Points on a hilly landscape, in no order, each with its height.
From any point a ball rolls to the lowest of the 4 points nearest to it. It stops when none of these is lower. Distance is the straight distance between rows; heights are no part of it.
q66: [105 152 145  82 162 150 149 104 135 149 131 102 169 139  86 174  99 115
 145 107 156 124  99  86  89  90 118]  h=3.85
q958: [152 139 127 125 170  97 121 105 177  96 119 153 154 108  91 171  71 116
 166  82 105 127 138 123 106 146  82]  h=3.22
q913: [161  70 132 130  92  66 128 181 117  94 147 190 122  97 187 102 143 177
 145 119 118 180 107 146 110 158 112]  h=1.03
q520: [114 168 110  93 152 145 153 106 157  98 104 113 148 116  95 164  97  90
 142 108 162 137 116 150 128  70 134]  h=4.80
q192: [ 78 141 121 109 109 165 148 146  95 170 139  96 112 155 150  73 162 122
  74 161 142 109 113 129 153 104 146]  h=3.01
q786: [118 132  75 192 165 178  70  94 121 126 130 109 137 175 100 146 115 123
  97 178 114  79 135 128 157 135 168]  h=4.00
q738: [117 107 158  88 126 115 159 141 105 158 131 119 162 124 162 131 128 149
 124 144 159 157 116 123 106 108  95]  h=3.36
q861: [147  86 177 129 133 107 134 155 104 171 205 139 137 118 176 107 132 173
 151 133 119 157 106  43  85 168 101]  h=2.97
q891: [147  89 184 149 113 152 141 156  88 175 200 120 132 145 151 107 160 180
 129 126 108 138 120  35 102 195 118]  h=2.50
q700: [159 149 137 103 165  51 112 116 192  78 115 169 161  78 111 187  60 106
 190  84 118 140 131 153  83 138  89]  h=3.38
q474: [151 126 134 160 148  67  98  94 164 107 131 175 131 104 102 177 111 127
 162  85  78 121 149 122 103 184  96]  h=4.16
q131: [133 168 115 120 137 128 121 119 158  93  96 122 115  89 117 120 116  96
 135 128 136 123 141 178 142 104 126]  h=4.15
q233: [127 128 137 114 140 132 150 128 130 126 112 139 149 119 147 124 139 128
 150 140 143 150 134 136 118 117 104]  h=5.39
q582: [ 55 124 122  57 156 181 158 138 134 163 165  46 122 143  79 160  77  71
  93 130 205 114  67  98 116  65 137]  h=2.62
q649: [141  76 172  99 133  80 138 161 101 162 198 140 144 102 190 108 121 172
 150 137 130 171  99  72  79 150  90]  h=1.92
q276: [117 124 140 113  98 152 144 163  99 153 133 125 101 128 157  61 180 144
 130 160 133 144 128 141 134 133 130]  h=4.32
q897: [133 107 148 121 173 101 129 127 137 131 164 142 174 120 120 135  95 145
 173 103 113 133 119  67  68 145  81]  h=2.68
q147: [141  98 175 139  79 154 141 174  79 157 162 120 109 139 171  81 185 162
 117 152 124 148 127  78 124 171 136]  h=2.55
q163: [131 148  90 168  77 168 113 147 133 134 110 132  78 130 130  68 153 126
  79 154  98  89 151 183 207 127 166]  h=4.23
q115: [153 127 124 178 154 114  93  74 146 122 122 144 125 126  87 182 127 124
 154 112  94 107 161 120 116 182 117]  h=4.36
q797: [117 121  91 143 145 147 115  95 108 148 140 100 118 160 106 112 149 131
 119 146 115  95 141 103 133 143 149]  h=2.94
q293: [144 133  93 185 138 129  81  86 123 116 141 121  99 138 106 142 130 119
 139 146 102 107 150 136 137 176 149]  h=4.85
q42: [129 168 111 131 155 128 104  74 159  97  98 118 112 119  88 157  93  87
 120 129 107  87 161 145 158 107 154]  h=4.43
q870: [117 152  81 203  36 158  96 129 130 119  89 150  84 129 130 123 172 121
  76 170  87  67 178 200 213 128 208]  h=4.19
q7: [ 97 135 159 104 142 156 151 127  93 174 163  86 122 147 120 112 150 127
 105 148 143 130 118  83 112 123 101]  h=2.56
q58: [159  90 155 147 121  84 126 173 138 104 154 187 122 105 154 107 137 155
 153 108 109 160 124 128 115 160 101]  h=1.62
q512: [109 181  94 113 134 134 121 121 163  83  94 131 118  95 114 129  96  82
 120 135 137  97 144 191 175  65 138]  h=4.48
q440: [ 84 139 132  59 117 134 153 130 116 151 121  60 133 136 134 118 104  95
  87 142 188 140  89 140 126  63 125]  h=2.52
q379: [134 103 159 144 111 131 142 165 112 153 157 135 134 131 165 101 165 151
 140 121 108 156 137  94 115 164 116]  h=4.35
q697: [140 155 114 155  94 130 116 149 128 113 127 147  67 118 144  79 166 116
 124 144 107 124 152 187 170 160 146]  h=4.39
q873: [118 150 106 118 176 160 117  78 145 107 114  95 131 149  67 173  88 103
 145 111 139  96 127 111 121  89 161]  h=5.03
q167: [150  85 179 145  79 124 133 180  83 147 185 157 124 117 186  81 151 175
 123 128 101 160 107  36 104 188 113]  h=2.80
q186: [ 87 147 113 103 104 154 136 138 116 157 116  99 131 139 155  77 150 118
  89 166 148 116 104 155 164  70 143]  h=3.20
q996: [ 92 157 126  72 156 141 156  99 160 152 126  94 159 126  82 167  95  90
 152 114 168 135  97 119 108  68 138]  h=3.94
q731: [117 179  95 103 153 146 112 100 183  90 109 118 129 119  76 152  82  80
 121 126 139 107 136 171 165  63 155]  h=4.75
q296: [143 113  96 164 126 160 110 107 103 144 154 116 104 156 122  94 174 139
 135 153 109 113 142  98 142 186 158]  h=3.64
q206: [157  64 137 106 106  58 143 169 100 113 142 170 125 101 202 107 122 171
 153 129 124 175 107 141 104 138 103]  h=0.67
q733: [146  58 152  84 123  62 160 156 102 135 155 149 145 102 206 119 121 177
 136 121 146 173 112 111 101 132  99]  h=0.92
q344: [112 164 103  98 158 153 134 102 144 122 104 106 147 127 101 127 111 103
 133 128 142 118 115 122 129  78 137]  h=5.10
q16: [109 126 169  98 145 129 159 123 122 160 137 116 163 128 129 147 111 139
 123 132 149 140 112  91  98 112  89]  h=1.94
q148: [144 162 117 115 171 137 112  78 155  87 110 123 126 115  63 197  81 103
 148 108 120 112 151 135 136 119 144]  h=4.06
q488: [133 132 129 128 128 126 140 141 127 120 111 141 130 105 148 116 154 128
 138 139 139 154 140 171 134 130 106]  h=5.09
q292: [ 98 134  81 154 121 191 135 116  97 155 104  97 126 170 108 103 147 114
  52 152 130  77 138 134 178  78 171]  h=1.95
q109: [137 150 135 132 135 103 131 141 164 102  89 161 119  82 142 144 121 108
 144 128 129 141 150 198 133 129  92]  h=3.56
q423: [116 125 140 132  79 175 138 163  86 160 154 106 103 160 163  47 187 140
 106 166 121 121 132 102 139 150 163]  h=5.26
q258: [ 76 141 101  87 154 165 141  87 141 141 118  85 130 155  66 159  85  92
 123 114 144  99  96 100 118  50 172]  h=2.83
q877: [119 148 118 102 177 150 135  85 135 117 106 114 141 139  88 156 102 112
 148 112 131 114 143 104 101 111 124]  h=4.47
q485: [152  96 145 115 171  72 126 140 151 115 147 156 162  96 148 138  94 148
 186 104 121 163 111  99  64 135  85]  h=2.54
q617: [149  94 131 179 110 147 116 117 103 142 163 114 120 158 124 118 171 159
 148 127 118 131 149  67 109 197 141]  h=4.18
q70: [142 105 147  81 152  86 140 132 157 115 116 149 176 107 154 144  85 132
 168  98 145 158 116 124  83 124  92]  h=2.48
q225: [135 165 131 113 137 101 132 120 171  81  81 143 133  77 120 176  99  99
 145 111 146 140 135 199 140  99 117]  h=3.55
q13: [167 115 131 213  94 107  71 106 128 103 169 165 117 150 119 177 148 164
 147 116  84 127 146  85 110 236 131]  h=4.21
q968: [143 146  83 187  97 133  70  99 133 118 131 132  92 137 125 130 146 117
 113 163  83  88 161 161 180 172 168]  h=5.15
q969: [151 114 151 168 123 112 133 165 126 116 136 165 105 116 145 122 150 149
 139 106 106 147 132 139 115 166 118]  h=2.75
q26: [ 84 123 149 117 144 164 137 130  90 189 177  70 114 175 123  92 162 136
  84 161 144 104 112  71 124 142 124]  h=1.36
q155: [121 146  91 189 118 159  96 106 147 117  89 111 101 144  91 149 108 107
  72 158 113  73 173 171 194  85 177]  h=4.12
q605: [141 117  79 176 136 170  88 108 109 136 149 114 110 177 115 106 158 133
 105 169 109  95 142 118 154 170 170]  h=4.95
q188: [162 140 126 112 184 106 129  88 177  96 139 153 163 122  73 194  49 123
 186  73 101 126 122 108  85 149  87]  h=3.37
q259: [126 114 145 134 153 132 146 129 129 152 136 143 150 139 130 130 143 143
 151 115 111 136 132  97  95 147  96]  h=3.65
q156: [145  87 161  19 125  65 180 128 111 128 101 134 144 108 168 133  91 142
 110 103 163 152 113 150 119  87  93]  h=2.08
q158: [152 123 108 193 132 152  80  95 114 125 163 128 106 161 104 139 154 143
 147 154 109 110 144  98 117 201 148]  h=5.62
q586: [154 102 159 171  64 126 124 189  88  96 128 169  92 127 181  75 178 176
 118 122 105 167 135 116 123 191 117]  h=3.57
q460: [137 152 143 124 123  51 114 119 177  91  98 193 143  73 128 179 103 106
 164 104 113 141 135 192 128 136  90]  h=3.50
q871: [141 143 153 191  73  66  92 140 138  86 107 200 104  99 140 133 172 146
 154 101  73 137 153 151 135 190 131]  h=4.44
q93: [143 142 119 163 109 120 100 117 129 112 131 138  70 121 125 104 159 116
 135 142  96 120 150 167 154 174 144]  h=4.10
q113: [130  93 183 124 145 129 154 150  96 178 192 119 150 135 154 119 123 156
 118 133 125 154 106  59 105 152  90]  h=2.32
q482: [128 130 122 155 128 151 127 132 111 135 138 118 110 145 136  80 175 129
 138 140 114 128 143 121 140 149 139]  h=4.55
q118: [151 145 141 165 125  49 111 134 160  89 121 184 111  97 132 157 136 124
 158  95  86 142 140 158 107 166 104]  h=3.83
q809: [157 111 146 187  90 124 111 144 121 102 133 144  86 128 140 108 177 154
 137 107 102 147 150 109 124 205 129]  h=3.77
q868: [132 135  81 172 144 148  90  98 132 133 113 108 112 147 103 119 133 116
 107 153 104  93 155 145 166 134 164]  h=4.29
q47: [117 185  94  98 126 122 136 117 192  95  93 115 130  96 103 145  70  70
 118 129 153 108 135 222 189  28 157]  h=4.64
q573: [100 141  94 135  81 170 143 163 112 154 104 117 106 140 143  54 166 131
  75 156 125 106 124 195 200  84 153]  h=5.88
q288: [113 127 136  16 109 118 180 121 113 150  86  76 119 116 152 125 104 121
 105 127 201 145  91 177 154  32 142]  h=2.77
q777: [132  87 148 103 109 102 162 166 101 155 125 136 130 122 188 111 148 154
 126 148 153 166 123 149 125 118 107]  h=4.30
q688: [118 152 111 126 127 151 133 125 124 136 109 117 128 121 126  79 145 114
 126 148 127 112 131 154 142 106 133]  h=6.34
q930: [139 133 124  99 143 113 144 137 144 113  93 136 141 101 138 136 121 123
 145 102 148 157 134 177 130 104 101]  h=3.58
q550: [105 149 158  75 161 144 167 114 130 159 154  93 161 142 101 187  79 120
 134 102 167 137  91  87  85  90  98]  h=3.69
q774: [ 82 135 118  67  97 144 149 146 115 160 102  74 137 130 167  85 115 107
  72 155 194 124 102 183 168  46 134]  h=4.46
q546: [133 135  77 212 101 181  69 114 113 127 136 133 109 166 114 140 138 122
  84 186  93  83 147 150 187 162 188]  h=4.94
q357: [151 122 130 150 168 129 126 102 145 132 129 140 144 135  95 156 119 143
 157 102 118 114 147  92  95 164 100]  h=3.46
q874: [132 154  96 126 182 139 107  68 165  94 117 109 124 141  33 200  63 113
 160 111 135  98 132 120 123  87 166]  h=7.09
q272: [147 124 133 141 124  88 137 153 133 105 121 166 127  94 157 116 122 135
 156 124 124 161 126 172 123 140  94]  h=3.96
q944: [101 132  81 208 148 188  86 103 114 140 104  98 123 173  89 164 117 117
  71 168 137  84 150 146 178 102 182]  h=4.09
q710: [155  76 139  72 125  66 163 153 127 116 110 161 153  99 178 125 112 147
 142 114 154 164 118 151 103 108  94]  h=2.13
q851: [144 126 111 148  90 167 125 161  95 137 139 112  88 154 155  54 183 133
 118 156 109 119 133 128 156 152 160]  h=5.57
q129: [147 140 128  80 143 100 149 128 162  97  74 132 145  93 131 169  88 111
 146  99 169 165 123 214 148  79 118]  h=4.14
q711: [151  86 146 140  76 117 134 188 106 123 138 172 110 111 183 102 161 166
 136 130 117 179 120 135 114 163 114]  h=1.01
q832: [141 138 142 162  98 101 121 145 136 103 128 166  83 102 139 112 169 138
 143 115 102 145 147 162 136 179 124]  h=3.17
q217: [163  95 158 169 116 101 121 163 127 108 154 172 114 134 143 103 146 169
 161  92  88 157 122  93 107 193 112]  h=2.61
q137: [ 73 140 114 100 122 166 142 135 112 163 127  86 130 147 131  93 138  97
  73 150 151  99 102 123 157  83 134]  h=0.29
q570: [123 136  89 175  80 183 129 143 105 149 117 116  98 162 133  79 174 135
  73 159 113  96 149 162 200 129 176]  h=4.45
q726: [ 94 132  94 135 150 172 107  92 106 148 124  93 142 168  99 129 125 129
 103 135 133  92 120  98 135 105 160]  h=3.49
q775: [146 152 152 174  49 111  91 152 124  88 120 156  66 114 153 103 180 150
 132 128  97 135 151 151 149 202 142]  h=5.23
q818: [159 124 165 187  66  82  97 155 124  78 142 185  97 123 155 123 173 163
 136  92  85 147 145 109 130 209 127]  h=4.79
q948: [139 145 148 148 146  40 105 114 175  90 119 190 141  81 124 169  96 108
 176  88  85 138 142 158  98 159  93]  h=3.67
q603: [143 123 138 161  95 142 128 164 108 115 132 152  86 121 149  82 182 143
 132 132 110 154 142 145 142 168 126]  h=1.93
q793: [116 159  97  92 123 141 141 141 138 109  92 111 130 115 139  91 119 104
 117 141 154 127 133 191 157  69 129]  h=5.06
q182: [129 132 148 102 158 129 146 126 137 149 135 114 181 136 107 153 102 126
 151 105 125 133 115  73  80 130  89]  h=2.86
q380: [167  85 126 187 139 128 104 114 126 133 161 143 134 147 110 143 139 163
 160 115 103 134 151  73  99 204 116]  h=4.77
q59: [104 167  94 117 122 167 135 135 157  96  97 117 136 134  95 113  93  79
  92 133 145 103 129 178 178  33 153]  h=4.92
q959: [ 81 128 102 142 110 178 137 120  96 185 123  99 118 178 129  88 167 123
  60 158 127  82 115 116 174  97 163]  h=0.07
q103: [148 149 134 125 155  93 121 108 186 101 109 156 145  93  98 183  87  95
 159  87 105 124 140 153 106 141  98]  h=3.23
q523: [116 123 172  69 160 117 157 134 126 161 164 110 168 140 127 163  81 130
 135 120 158 142  97  91  83 110  83]  h=3.19
q412: [145 142 121 206  76 114  74 110 125  94 149 152  89 138 125 150 177 141
 142 140  91 123 163 116 128 229 159]  h=0.22
q458: [102 146 148  93 150 155 149 116 116 156 133  87 151 140 115 144 124 109
 119 134 162 128 112  79  99 111 102]  h=2.93
q102: [135 149 150 172  91  40 100 152 165  89 106 206 111  95 136 144 152 143
 167  90  80 150 137 163 127 171 125]  h=4.07
q313: [156  71 150  31 140  33 162 137 114 118 119 148 136  67 190 130 108 169
 152 106 150 160 107 118  75 104  91]  h=2.06
q647: [ 92 154  96  74 152 145 149 110 165 128 121 105 149 136  96 144 102  78
 135 125 171 128  98 145 135  37 154]  h=4.40
q525: [126 164  94 155 123 114 100 110 147 110 102 140  94 108 121 114 132  96
 114 143  90  95 160 176 170 130 140]  h=4.72
q18: [126 115 161 134 127 150 148 138  85 185 180  95 119 164 136 116 175 159
 116 145 134 121 126  55 113 168 125]  h=2.36
q154: [127 155 130 157 100  92 117 130 149  96 115 165  87  89 126 120 162 114
 146 133 101 123 149 191 144 156 124]  h=3.59
q367: [149 128 160 172  94  69 109 162 140  95 126 185  98 112 147 131 150 162
 141  94  78 160 127 137 121 183 120]  h=4.20
q46: [145  93 154 153 126 138 144 143 110 149 157 133 131 135 138 119 152 157
 146 114 100 142 133  78  97 172 128]  h=3.71
q628: [147 135  85 194  94 137  67 104 118 107 155 137  91 151 116 138 149 118
 124 168  93  99 151 135 158 197 170]  h=5.76
q370: [132 139 117 132 125 136 134 147 112 121 121 139 100 117 141  83 166 126
 132 145 125 142 142 162 142 133 129]  h=4.26
q464: [135 108 142 141 142 137 138 115 112 166 147 132 153 149 117 136 137 154
 147 119 118 113 133  62  88 151 104]  h=3.21
q146: [106 141  87 166 147 181 106 102 120 132  92 116 130 163  88 141 114 116
  73 152 131  78 147 138 177  77 177]  h=3.99
q490: [104 129 123 131  81 170 140 169  90 172 135 110 107 159 165  41 184 135
  76 163 117 106 118 131 174 133 161]  h=5.49
q185: [155 117 131  90 158  77 138 130 163  88  95 153 168 103 136 166  74 117
 164  95 142 154 122 180 112 119  95]  h=2.60
q352: [ 95 115 121 141 110 186 127 141  68 192 175  76 105 198 142  86 174 134
  51 168 130  91 103  84 165 146 159]  h=5.52
q72: [144 145 128  99 168 107 131 109 185  91 112 153 173 108  92 186  66 100
 169  79 127 146 119 140 107 122  93]  h=3.13
q289: [149  96 148 178  88 149 127 150  86 136 161 134 106 139 149 102 186 156
 140 134 108 138 145  67 108 205 134]  h=4.34
q665: [103 168  95 100 174 147 130  91 175  99 122 117 122 134  53 174  74  85
 149 114 144 115 114 138 142  39 164]  h=6.76
q915: [ 57 132 122  82 142 192 149 133 109 174 141  51 120 167 109 114  94  85
  59 143 171 101  77  98 135  84 134]  h=2.98
q271: [131 106 149 128  51 156 137 199  75 139 133 149 103 127 198  71 183 171
 109 160 137 165 120 116 129 159 124]  h=2.85
q735: [124 147 120 127 143 145 148 121 125 123 105 126 131 117 117 106 144 121
 137 126 137 133 140 129 124 114 119]  h=4.81
q929: [133 139 124 140 156 153 135 101 129 126 114 123 123 136 107 134 143 124
 139 125 126 113 136 111 124 138 122]  h=3.35
q32: [129 118 160  74 148  96 148 128 138 138 129 121 186 120 140 163  83 127
 153 114 161 153 102 110  98  95  88]  h=2.73
q330: [126 111 140 124 108 157 141 160  98 145 146 126 110 133 148  85 179 143
 125 149 132 143 128 102 117 155 141]  h=3.07
q311: [159 129 145 194  66 103  88 145 122  81 138 158  86 133 141 126 186 159
 132 111  95 136 161 119 126 225 131]  h=4.41
q541: [139 152  99 187  72 105  92 123 130 116 115 142  72 112 129 108 159 130
 127 136  93 101 152 165 168 175 174]  h=4.56
q173: [103 142 144  62 125 134 141 132 117 150 105  84 148 127 151 139 125 113
 119 142 188 146 111 150 132  74 130]  h=2.65
q384: [109 132 149 111 132 145 152 143 104 159 122 115 136 125 153 102 153 132
 124 152 155 136 128 125 122 111 110]  h=4.70
q268: [107 145 141  68 143 137 156 110 134 141 129 102 163 134 113 163 101 110
 135 114 173 142 112 119 108  84 108]  h=3.89
q602: [133 154 117 138 147 132 129 109 137 108 112 135 106 107 111 123 140 115
 140 127 112 118 158 144 134 129 106]  h=4.01
q650: [152 126 150 132 138  22 105 141 166  75 123 196 136  74 156 159 109 137
 168  96 105 147 125 174 103 147  88]  h=3.66
q294: [131 144 141  91 145 136 148 118 145 121 108 121 165 114 119 144 108 117
 150 113 161 143 127 129 111  95 108]  h=3.51
q990: [139 108 141  80 135  97 151 147 128 129  94 139 158 102 162 136 117 140
 136 121 164 158 132 174 109 106 108]  h=2.59
q441: [149  97 143 127 105 116 148 166 111 128 125 161 122 112 167 106 156 145
 139 138 126 168 119 152 111 135 114]  h=3.86
q14: [150  75 166  36 146  57 162 142 120 126 131 127 152  97 179 138  85 152
 130 110 158 152 111 115  88 100  95]  h=2.02
q409: [124 154 124  90 144 134 139 115 138 116  93 111 157 114 133 124 117 106
 137 131 179 146 124 162 132  76 122]  h=4.52
q952: [ 98 138 132 119 130 150 136 128  93 172 143  94 115 150 136  88 161 122
 106 158 130 106 118 100 131 119 133]  h=3.30
q997: [ 84 158  87  96 130 175 146 122 145 127 103  92 147 144  94 129  92  80
  92 134 161 102 102 129 148  41 165]  h=3.68
q203: [121 120 118 140 148 162 129 107  99 162 145 103 121 153 122 106 174 145
 126 141 123 109 134  81 119 159 142]  h=2.33
q510: [150 136 145 181 105  82 105 132 148 104 125 179 108 120 123 148 149 137
 145 100  79 137 150 130 124 191 120]  h=3.84
q545: [176  82 140 207 104 121  84 127 117 103 184 161 115 145 121 139 155 170
 147 103  89 134 141  58 101 242 122]  h=4.71
q265: [126 126  87 144 126 166 116 123 110 140 129 114 109 155 124  83 162 123
 100 150 107  91 130 133 170 124 160]  h=4.73
q305: [142 139 140 112 165 120 140 118 153 117 112 141 164 114 108 165  95 113
 163 102 133 145 130 126 103 130  96]  h=2.95
q219: [160  88 140  58 144  58 143 127 140 101 107 150 163 103 163 143  78 143
 165  92 158 159 118 154  96 100  96]  h=2.26
q312: [134 110 170 107 154 113 145 136 126 165 163 135 168 124 137 142 105 151
 150 122 122 142 109  66  83 144  89]  h=1.56
q692: [110 121  79 192 111 198 104 117  85 153 116 105 123 184 113 108 174 135
  63 171 127  91 134 131 186 125 192]  h=4.05
q519: [142 151 130 116 175 130 123  77 166 112 111 133 144 124  69 190  80 112
 166  85 115 125 143 118 111 136 112]  h=3.47
q132: [144 118 150 130 159 107 138 135 150 111 126 147 155 114 123 138 102 134
 156 109 120 146 128 129  98 143  84]  h=2.69
q708: [112 161 117  90 166 147 153  91 148 123 116 116 158 131  76 179  96 106
 157 110 146 129 105 116 105  74 128]  h=4.08
q791: [121 108  99 163 137 175 100  94  89 155 145  89 123 172 115 106 162 136
 114 165 115 106 131  90 130 150 166]  h=3.24
q401: [147 126 118 182  92 132  97 117 110  98 136 134  79 132 128 113 172 138
 126 131 105 135 158 116 138 210 151]  h=4.24
q36: [ 89 145 124  47 124 134 160 132 134 156 113  61 128 128 140 126  86  88
  94 138 206 135  83 167 155  27 158]  h=2.47
q224: [117 165  89 150 112 149 129 128 149 109  92 130 116 125 106 113 117 104
  69 140 112  83 162 191 205  65 149]  h=4.22
q770: [126 142 125  68 144 120 150 119 153 115  86 108 153 115 137 158 103 108
 148 106 183 154 115 186 137  60 133]  h=4.57
q121: [134 140 142  81 155 125 158 112 154 122 102 122 190 126 116 181  88 105
 163  95 157 149 107 130 116  91 113]  h=3.02
q528: [148 105 165 132 100 126 151 173  99 154 153 153 127 128 175 100 166 160
 138 138 125 167 111 118 113 148 114]  h=3.27
q542: [130 146  82 196  94 165  95 112 120 128 108 125  93 141 117 124 138 120
  66 168 109  74 161 182 208 117 175]  h=4.17
q748: [155  89 163 152  54 126 125 203  82 117 143 172 112 116 192  81 178 185
 121 132 103 179 117 107 113 176 122]  h=2.88
q5: [148 155 138 105 133  47 116 122 188  76  94 172 162  62 132 195  65  99
 180  86 130 139 129 188 112 121 101]  h=3.61
q753: [ 62 149 106  71 137 165 153 113 147 149 136  70 135 138  91 147  81  64
  96 129 166 111  75 129 126  40 161]  h=2.63
q470: [158 100 137 183 148  89  97 128 154 110 156 165 111 128 110 138 122 150
 158  96  85 130 140  83  97 200 110]  h=5.30
q737: [115 125 149 118 147 144 146 109 114 163 132 113 148 143 112 146 137 148
 137 129 126 118 135  77  94 132 111]  h=3.18
q841: [116 144 117  80 118 130 141 134 108 131  93  98 149 111 160 102 131 112
 118 150 174 136 116 170 132  72 125]  h=3.63
q479: [150  75 165 138  89 123 126 180 100 132 168 165 128 128 185  92 162 179
 139 128 103 171 113  79 101 180 121]  h=3.34
q325: [116 114 171  45 123 114 169 130 103 156 109  91 152 129 149 150 106 129
 104 129 198 155 107 142 120  77 108]  h=2.51
q624: [111 148  96 160 154 157  93  96 145 108  85 110 125 155  65 169  81  90
  83 146 129  72 160 154 179  65 183]  h=4.11
q140: [128 108 168 148  90 165 140 149  75 169 177 103  93 160 152  92 192 157
 106 145 132 125 137  54 123 188 149]  h=2.46
q521: [ 77 148 125  69 129 153 147 131 130 150 129  79 135 132 121 129 104  89
  97 140 188 133  93 120 122  69 138]  h=2.57
q662: [136 174 139 123 131 100 121 109 183  92  94 153 136  68 111 175 106  92
 157 106 107 129 150 178 126 123 111]  h=3.32
q43: [125 136  86 158 164 156  94  77 126 115 126 100 132 156  82 150 114 126
 126 151 117  93 133 109 130 130 164]  h=3.78
q195: [146  89 168 137 128 108 150 166 120 150 168 161 135 119 159 103 135 171
 147 131 101 159 121  77  89 165 110]  h=4.13
q404: [134 147 130 168 135  94 104 105 148 110 120 141  90 107 111 140 147 110
 147 121  99 112 158 146 141 172 118]  h=4.31
q476: [141 143 145 148 137  87 121 117 157 108 112 163 124  95 110 151 124 117
 150 109  94 136 146 151 118 161  90]  h=3.97
q846: [146 122 143 122 165  57 106 137 177  79 135 175 149  87 131 144  83 135
 168  92 119 144 125 143  85 153  84]  h=3.54
q326: [ 74 125 108 117 133 188 124 114  99 169 140  80 125 168 110 105 125 103
  62 152 137  81 107  97 134  85 145]  h=2.90
q316: [138 119 119 136 161 148 119  91 117 137 137 105 137 144 105 142 144 146
 145 127 118 110 138  86 106 154 127]  h=2.79
q256: [106 136  78 235 131 215  69 115 102 146 137 111 117 194  94 143 145 135
  78 192 114  89 140 121 160 144 198]  h=4.27
q611: [112 150  96  59 128 131 157 135 157 125  96  96 136 120 125 127  92  78
 131 120 188 138 100 198 165  13 160]  h=2.82
q746: [139  87 138 117 145  78 129 155 136 113 136 166 150  97 162 120 113 150
 154 112 116 168 119 127  93 143  92]  h=2.20
q354: [ 93 158  99 117 119 174 141 144 126 132  92 116 131 137 132  78 129 111
  83 141 140 101 130 178 173  58 139]  h=6.21
q725: [131  94 145  52 120  99 177 139 101 145  90 121 151 105 174 139 118 139
 119 121 169 153 124 168 128  78 101]  h=2.28
q75: [149  85 146 134 148  80 119 158 136 115 163 168 136 112 152 110 118 167
 162 115 104 168 119 107  72 161  95]  h=2.21
q788: [100 113  88 187 121 203 100 114  78 178 147  92 132 198 117 123 166 138
  67 179 134  95 127  92 159 138 191]  h=5.08
q527: [162  75 139  85 142  39 136 140 140  82 109 162 138  79 165 136  98 162
 163  99 143 161 119 166  91 122  86]  h=2.17
q956: [170  79 158 183  98 129 111 160 106 122 168 151 133 148 164  98 164 180
 148 103  98 152 125  38  95 219 126]  h=4.54
q898: [137 154 136 101 176 137 153 101 155 131 122 129 179 137  66 198  79 116
 168  82 130 132 115  98  94 107 106]  h=3.88
q33: [151 122 127 164 136 126 125 121 138 129 122 141 102 121 109 126 159 135
 151 110 103 130 149 129 123 162 113]  h=4.33
q933: [148  87 175  50 169  70 151 121 123 137 175 108 160  95 173 159  66 164
 172 111 176 165 100  64  64 114  79]  h=1.52
q644: [ 70 131 145  59 151 151 175 129 131 168 143  53 138 135 110 161  97  96
 111 126 205 150  85 119 117  74 122]  h=2.58
q881: [128 142  86 158 127 147 117 119 135 123 116 127  99 131 124  88 136 122
 102 151 100  96 154 164 191 122 153]  h=4.49
q694: [121 170  95 138 136 147 110  95 159  99  95 132 122 125  87 146  97  83
  90 133 111  77 158 166 175  69 154]  h=4.25
q87: [153 124  89 178  96 156  95 127 120 125 140 120  84 155 127  91 164 132
 107 146 105 105 150 136 176 179 178]  h=5.93
q128: [ 91 144  94 141 118 174 136 131 100 152 107 104 127 156 123  75 137 118
  69 146 127  91 117 133 177  80 152]  h=5.11
q910: [ 66 138 116  97 138 177 137 107 128 157 132  68 136 162  83 138  92  96
  77 131 144  91 100  88 126  70 166]  h=3.03
q702: [105 139  78 142 158 177 102 103 130 123 106  94 135 163  83 146  91 112
  93 134 130  83 129 111 151  73 182]  h=3.80
q309: [134 125 169  65 170  94 151 123 144 147 177 114 196 132 104 175  64 124
 166 108 153 129  89  73  66 113  93]  h=3.91
q635: [121 104 163 116 125 128 156 157 100 181 158 124 146 132 154 123 150 148
 128 149 131 148 123  98 104 128  99]  h=1.48

Two balls start at each pair of points below. Name the first point that both come to, or write none.
q770 / q841 | q14
q851 / q379 | q330
q129 / q173 | q14
q344 / q793 | none

Call two points neighbours if one is among the 4 nearest of the other. Go from one point of each pair to the other, from neighbour to neighbour, staying as low as possible. Name the highest point that can't be avoided.
q26 / q137 | q915
q412 / q635 | q401
q603 / q58 | q969
q16 / q58 | q113
q959 / q137 | q326
q26 / q203 | q18
q206 / q711 | q913

Where does a ball stop that starts at each point below?
q996 | q16
q293 | q203
q647 | q36
q258 | q36
q910 | q36
